A landscape with many valleys, sampled at points; each row gives a point and its height.
A ball rolls from a point to whichever of its 2 nearest points has the largest drop for the distance, and stops where none of them is lower. Distance is the straight distance between rows; heights are no part of it.
Tipil: [129 125 112 142 168 103 119  55  78 107  96 114 128 137 195 137 116 105
  91 126 165 150 130  85 118  76  90 115 135 129  56 120]  (h 42.2)
Kimu: [ 93  96 161 146  53 127 135 214 195 175 159 106 161 132  48 163 166 140
 131 133  59 122 145 129 141 145 166 146 136  98 172 120]  (h 51.8)
filom: [124 168  76  87 217 143 133 122 123 132 157 135 114 148 147  99 146 115
 132 148 152 129 124 107  80 113 130 176 111 108 182 137]  (h 32.0)
Noda: [136 129 180 152 110 144  82 128 106 133 113 175 117 106 104 103 110 152
 140  81 113 118 127 177 196 176 177  86 155 116 114 146]  (h 35.5)
mav: [127 124 121 151  75 114 149 130 130 102 102  95 133 144 135 152 113 129
 117 139 147 132 134 114 130  95  78 129 110 157 108 113]  (h 38.6)
vepit: [180 101 138 142 108 101 118  88 108 135 102 134 123 117 137 133  97 113
  95 131 133 116  92 122 104 150 115  91 100  95 102 144]  (h 35.1)
Nogin: [131 137 168 110 173 141 152 112 139 132 195 153  70  79 117  71 106 136
 141 144 142  59  51 141 119 193 140 112 137  99 145 130]  (h 41.9)
Bifek: [108 156  62 114 141 153 151 116 143  95 165 117 109 157 148 149 130 123
 144 156 172 114 104 134  75  88  74 159 105 171 191 134]  (h 20.3)
rekog: [ 92 137  83 104 149 142 159 159 184 159 163 116 145 144 108 181 154 122
 127 177 145 118 117 146  45 125  85 185  83 125 234 159]  (h 19.6)
favud: [153 136 139 120 184 108 125  70  75 120 128 133  99  97 165  96 109 106
  86 133 156 104  83  96 105 131 103  90 137 110 100 127]  (h 39.0)
Nove: [104 163 108  85 216 137 119  80  91 129 136 113 121 122 145 100 137 145
 152 125 134 124 145 120 126 108 171 162 151 137 133  95]  (h 57.6)
mur: [154  87 147 146  65 109  82 161 119 101  90 137 124 134 137  97 175 117
 121  80  79 174 177 120 165 140 171  70 168 115  81 138]  (h 71.2)
Nanil: [147 155 112  99 159 150 161 110 129  88 148 155 114 108 179 127  73 151
  88 162 192 116  70 160 158  88  81 132 123 187 118 109]  (h 45.6)
torib: [175  81 126 140 122  99 132 104 124 166  80 138 160 121 144 129 114 101
  82 148  83 141 119 108  88 164 135  86  76  84  81 172]  (h 25.5)
boni: [119 121 124 140 146  92 107  90 100 154  91 104 182 144 157 126 145  99
 120 112 113 160 180  79 133 108 156 112 140  97  74 131]  (h 61.8)
rudo: [171 120 180 146  89 136  97 172 125  94 103 176 116 113 130 112 114 134
 107  97 146 155 129 187 200 153 144  91 137 150  99 142]  (h 26.6)
pesi: [ 85 135 130 128  84 126 149 154 145 122 142  81 140 138  99 169 158 145
 145 147 133 127 134 132 134 112 116 154 125 155 156 100]  (h 26.2)
felum: [166 116 148 150 129 114 106  80  82 125  95 140 121 115 144 130  97 115
 102 109 146 125 105 131 136 141 109  90 128 110  89 141]  (h 33.9)
Vimez: [128 122 141 139  51 126 141 216 135 115 128  79 141 139 121 182 150 109
  95 127 138 165 139 115 131  84  33 128 133 192 122 107]  (h 24.1)
vali: [100 162  70  96 186 144 157 149 162 155 157 130 137 146 125 137 142 107
 121 169 156 116 127 105  54 114  91 190  95 112 220 155]  (h 24.4)
tovam: [190  95 150 165   5 105 124 192 155 115 101 115 137 146 116 149 152 119
 132 118  86 166 151 111 112 150 130  92 105 120 115 151]  (h 33.3)
kota: [134 110 106 131  87 120 155 118 143 108 121  97 116 142 130 149 107 143
 125 162 146 110 109 130 108 112 102 136  97 147 132 109]  (h 41.0)
tivu: [107 139 129 141 147 105  92  90  81 131  90 118 163 140 158 118 138  95
 126  77 131 164 177  86 162 101 141 116 165 120  61 118]  (h 61.0)
val: [ 95 136 102  97 188 153 139 114 152 132 170 132 107 129 117 119 129 157
 185 137 132 102 121 157 114 141 175 182 129 130 166 110]  (h 36.3)
Paf: [ 87 153  99 113 136 126 144 108 116 104 134  85 139 142 146 167 164 133
 136 149 155 139 140 125 108  84 101 151 123 169 161 104]  (h 34.9)
pasef: [132 101 135 144 107 114 102 139 140 183 109 142 168 132  85 110 117 140
 133 122  66 129 158 135 153 161 202 107 127  80 130 142]  (h 21.6)
siral: [103 132 139 141  82 137 113 159 144 135 125 117 147 133  85 123 129 128
 150  92 108 121 161 124 167 124 158 136 158 127 124 113]  (h 50.7)
dituz: [104 142 110 107 149 168 159 118 156  98 156 145 103 128 137 133  99 163
 160 146 158 109  99 169 141 113 114 167 122 179 145  95]  (h 30.5)
bas: [178  86 145 145 116 103 111 107 115 174  89 157 155 112 117 118 108 122
 103 135  72 133 119 140 116 186 162  67  97  71 108 172]  (h 20.1)
Zin: [ 74 101 145 129 103 117 150 166 184 179 145 110 166 122  64 145 162 156
 143 160  62 114 160 139 141 153 185 152 133 102 174 120]  (h 42.6)
nuleb: [170  99 153 158  21 112 119 204 161 130 113 107 151 140  94 149 173 112
 124 106  56 164 160 108 116 146 146  93 129 107 135 148]  (h 37.6)
Lile: [141 149  98 100 185 142 144  92  92  77 143 156  90 108 192 114 101 132
  85 151 182 122  71 121 127  84  68 123 123 178 115 113]  (h 49.1)
Sig: [127 115 162 117 170 143 141 117 141 155 177 153  81  87  99 100  96 159
 155 135 125  58  63 164 124 189 163 122 139  96 140 120]  (h 37.3)
Nafos: [159 136 180 157 123 132 102  98  92 124 107 164 110  99 113 111 104 135
 126  96 136 108 112 176 173 181 140  74 145 113 116 160]  (h 33.1)
rilof: [100 125 165 125 153 161 122 117 142 157 159 164 106  92  96 122  84 175
 177 113 121  74  99 172 175 156 172 152 154 128 117 104]  (h 27.4)
porin: [162 124 147 148  40 125 153 232 160 103 130 102 139 130 117 170 126 108
  96 115 150 174 152 135 137 100  39 114 132 194 125 126]  (h 28.1)
dero: [163  96 127 149 124  91 121  86 108 146  81 123 162 138 170 141 120  94
  92 134 109 163 134  94  97 131 128  90 100  87  60 161]  (h 28.9)
bebod: [129 102 112 115 120 134 147 119 152 121 148 123 101 129 112 131  98 155
 138 159 142  93  86 146 109 148 135 144 106 129 144 107]  (h 25.1)
feb: [110 119  95 107 148 136 153 127 161 122 159 117 112 136 119 134 128 146
 158 160 139 104 111 150  86 140 152 165 105 126 181 119]  (h 27.9)
tuto: [ 86 177  84 101 192 185 146 115 156 119 186 147 109 139 135 142 119 140
 191 130 159 103 120 159 101 100 107 199 128 169 183 114]  (h 45.0)
Zon: [171 113 147 126 151  99 128  82 100 137 119 133 111  97 151 100 106  93
  80 144 139 105  77 103  95 152 108  78 118  89 108 143]  (h 37.2)
Gunob: [159 108 138 152 120  95  90  80  85 130  82 129 151 144 167 132 131  99
 114  98 129 174 142 106 134 130 131  83 129  97  58 156]  (h 31.2)
vozo: [199  84 150 166  19 110 112 167 151 125 104 134 120 145 106 138 114 143
 133 122 101 142 119 142 131 169 146  95  90 106 120 157]  (h 29.3)
gudem: [139 111 139 153  82  95 116 139 130 149  86 115 188 144 135 137 169  88
 117 114  75 176 181  92 126 129 151  98 122  90  85 153]  (h 65.9)
Gedul: [102 119 165 139 132 147  99 131 141 171 154 156 123 107  79 114  88 166
 171  96  99  81 116 163 180 161 198 135 158 105 121 119]  (h 32.8)
Vidub: [142 157  95  93 207 127 116  95  70  89 161 146  83 130 189  87 142  99
  99 149 171 126  69  76  96  96  87 126 116 124 130 133]  (h 52.4)
sol: [122 138 178 121 178 163 137  97 132 146 166 169  90  78 107 111  86 163
 157 123 137  65  77 173 157 171 150 132 155 129 122 115]  (h 32.6)
kasu: [147 159 154 124 204 125 120  58  62 125 119 139 103  91 164  96 104 117
 100 108 152 107 103 110 135 122 107  97 157 123  88 126]  (h 40.2)
zegik: [ 99  91 134 137 117 119 137 145 173 194 112 142 167 123  66 120 129 160
 127 159  44 113 171 133 139 169 193 130 116  88 146 138]  (h 31.3)
pon: [147 112 138 164  20 126 163 193 168 118 129  99 123 147 103 170 109 144
 125 150 145 129 127 135 128 120  59 131 100 171 128 121]  (h 36.4)
dizu: [ 73 161 105 105 170 167 149 119 157 120 175 125 117 132 120 152 138 151
 195 133 141 110 132 163 120 119 138 187 133 162 179 106]  (h 45.8)
zol: [109 167  62 102 178 130 140 106 125 116 147 105 128 156 158 146 153 107
 127 155 165 130 131 110  61  76  89 164 114 146 196 140]  (h 26.5)
rosu: [103 112  93 105 170 135 163 143 182 148 156 129 129 134 102 129 145 147
 155 169 119 115 135 154  84 162 162 175 103 109 202 137]  (h 20.0)
nomam: [128 144 129 129 194 113 107  57  60 123 102 122 126 117 174 116 106 117
 104 105 151 138 131 100 140  96 116 117 153 131  66 108]  (h 41.3)
Vosa: [124 151 100  82 239 126 118  90  85 135 136 119 110 126 162  84 150 126
 128 142 134 133 127 107 101 114 158 153 134 109 139 115]  (h 55.8)
Dat: [110 167  75  92 197 165 134 122 144 128 176 137  99 148 135 120 124 128
 164 136 159 108 111 135  79 107 127 188 117 127 183 126]  (h 36.5)
des: [113 152  73  99 193 112 146 102 119 124 123 106 141 143 172 137 174 106
 113 164 146 151 152  98  61  89 110 155 109 124 171 141]  (h 30.3)
Tizi: [116 110 152 153  57 128 122 180 171 151 133 113 152 137  63 139 141 130
 145 112  84 121 155 131 147 139 170 133 142 102 144 122]  (h 46.6)
Zurok: [119 138 137 139  99 129 115 143 114 112  97 122 146 131 124 125 115 112
 128  90 137 145 161 121 170 103 115 130 145 154  92 114]  (h 34.2)
pud: [107 124 129 121 137 150 142 114 141 124 143 133 106 119 111 130  92 164
 156 136 141  94 107 152 147 134 141 152 128 148 124  98]  (h 17.3)
sava: [156 120 157 159 125 108  86  92  70 108  81 151 128 126 167 120 125 114
 108  83 141 161 135 134 168 140 120  80 142 123  67 149]  (h 32.5)
vemuz: [169  94 166 145  62 135  94 190 141  90  99 167 101 119 111  98 136 144
 117  89 107 157 152 166 188 156 155  87 152 145 103 136]  (h 19.9)
Valuk: [ 75 116 107 102 190 134 159 142 174 172 138 143 141 121  87 121 170 161
 154 164  87 124 170 149  98 174 168 179 119 111 210 147]  (h 29.2)
muk: [142 111 149 150  35 129 118 200 155 126 122 110 140 141  77 145 157 114
 134  96  88 145 161 119 140 131 131 114 146 126 137 130]  (h 42.0)
Nofu: [ 90 153 138 115 136 152 140 125 128 122 127 127 138 121 117 126 109 148
 151 115 136 116 140 135 178 110 141 159 150 165 111  88]  (h 26.0)
zifiz: [ 98 149  96 107 163 105 139  90 110 116 121  84 146 141 161 152 171 118
 129 153 142 145 156 107  91  85 122 145 123 140 149 115]  (h 34.0)
lano: [ 86 164 140 119 129 153 128 150 121 118 119 127 154 117 115 115 127 120
 141  82 126 135 168 115 193  96 134 151 176 163  97  91]  (h 30.9)
sovod: [ 93 131 140 129  61 139 151 193 146 116 145  80 137 135 105 174 152 137
 118 139 136 141 129 137 145  98  69 147 132 187 141  95]  (h 13.9)
guzab: [172 105 128 161  13 101 157 159 161 123 110  85 132 153 118 178 117 132
 119 163 130 128 120 114  96 120  71 120  77 142 122 130]  (h 39.4)
pep: [131 122 120 143 128  98 122  84  97 121  90 104 145 144 164 142 119 105
 112 124 147 145 145  90 120  91 106 116 128 124  70 116]  (h 43.0)
goti: [108 176  76  86 213 148 146 151 149 153 165 145 119 154 135  98 133 105
 126 160 157 114 124  88  74 115 102 201  97  98 201 154]  (h 28.0)
betop: [127 112 130 154 121  93 118 104 119 153  79 112 199 151 155 138 167  83
 105 116  86 194 191  77 122 126 149  95 128  88  54 165]  (h 63.6)
letib: [151 115 153 157  27 139 149 237 175 113 140 109 126 133  83 167 126 125
 121 118 128 147 145 138 141 123  66 126 136 177 138 125]  (h 32.1)
Ser: [116 123 157 147  98 151  83 154 142 146 130 169 126 120  78 104 109 154
 162  75  93 113 136 157 190 158 194 119 162 105 121 133]  (h 37.4)
bag: [140 152 104  91 236 118 116  92  69 117 145 130 100 128 191  82 155 101
 102 151 150 146  99  80  93 103 121 130 124 100 127 130]  (h 54.0)
tufe: [ 83 156 130 116 167 108 104  93  88 146 107 102 170 135 140 112 148 108
 136  86 113 140 189  86 166  97 167 136 175 122  89  99]  (h 60.3)
Mani: [172 127 187 166 100 125 104 117  94 101  92 172 108 106 139 115 123 134
 106 104 145 131 117 182 193 176 129  66 134 131 104 155]  (h 31.1)
Nev: [132 129 138 149  66 125 137 163 133 106 103 112 142 138 115 142 118 119
 128 113 144 142 155 125 152 105  89 130 128 159 107 118]  (h 36.6)
nos: [142 101 137 144  73 100  97 156 129 131  91 117 165 148 139 116 194  88
 120  87  60 186 184 100 139 129 173  76 159  91  88 152]  (h 68.6)
bini: [124 142 104  97 167 171 156 107 139  89 163 162  87 115 156 125  90 155
 129 153 176 109  71 164 133 112  92 150 116 182 141 107]  (h 39.9)
luz: [ 94 152  73 112 136 148 152 136 163 127 176 105 127 161 121 181 139 121
 146 161 165 113 103 147  55  95  79 175  99 156 216 143]  (h 12.8)
mil: [138 135  87 108 185 126 129  79  81  85 137 134  87 127 188 114 120 123
  96 149 171 126  87  99 101  88  84 126 122 152 116 117]  (h 50.8)
kep: [ 88 162 130  98 188 137 111  88  90 145 128 111 145 121 132 105 135 145
 158 103 114 123 171 105 168 103 179 156 171 139 106  86]  (h 59.2)
Nem: [160  95 150 149 103 116  90 128 119 173 104 159 151 117  95 110 114 147
 128 119  74 126 124 159 152 187 194  75 121  66 126 161]  (h 11.7)
Zoruf: [135 150 155 108 169 149 150 106 127  98 188 165  60  82 134  79 108 128
 125 151 169  74  43 129 119 165 101 108 129 128 148 125]  (h 47.3)
koz: [184  90 155 165  35 122 102 179 136 102  95 149 107 139 108 125 124 141
 130 106 114 151 138 150 157 162 138  97 119 134 111 146]  (h 25.8)

Where does a ball stop that starts at each point below?
gudem: pud
muk: vemuz
pep: Nem
vepit: Nem
Kimu: Nem
mav: pud
filom: luz
guzab: sovod
zifiz: luz
Vidub: pud

Call two points neighbours if one is among the 2 nearest of the other. Go from one point of each pair to the other, from neighbour to neighbour, staying as low as possible. Name the highest point that can't be avoided.
pud and sovod: guzab
pud and rosu: feb
sovod and luz: Paf
rilof and vemuz: Ser
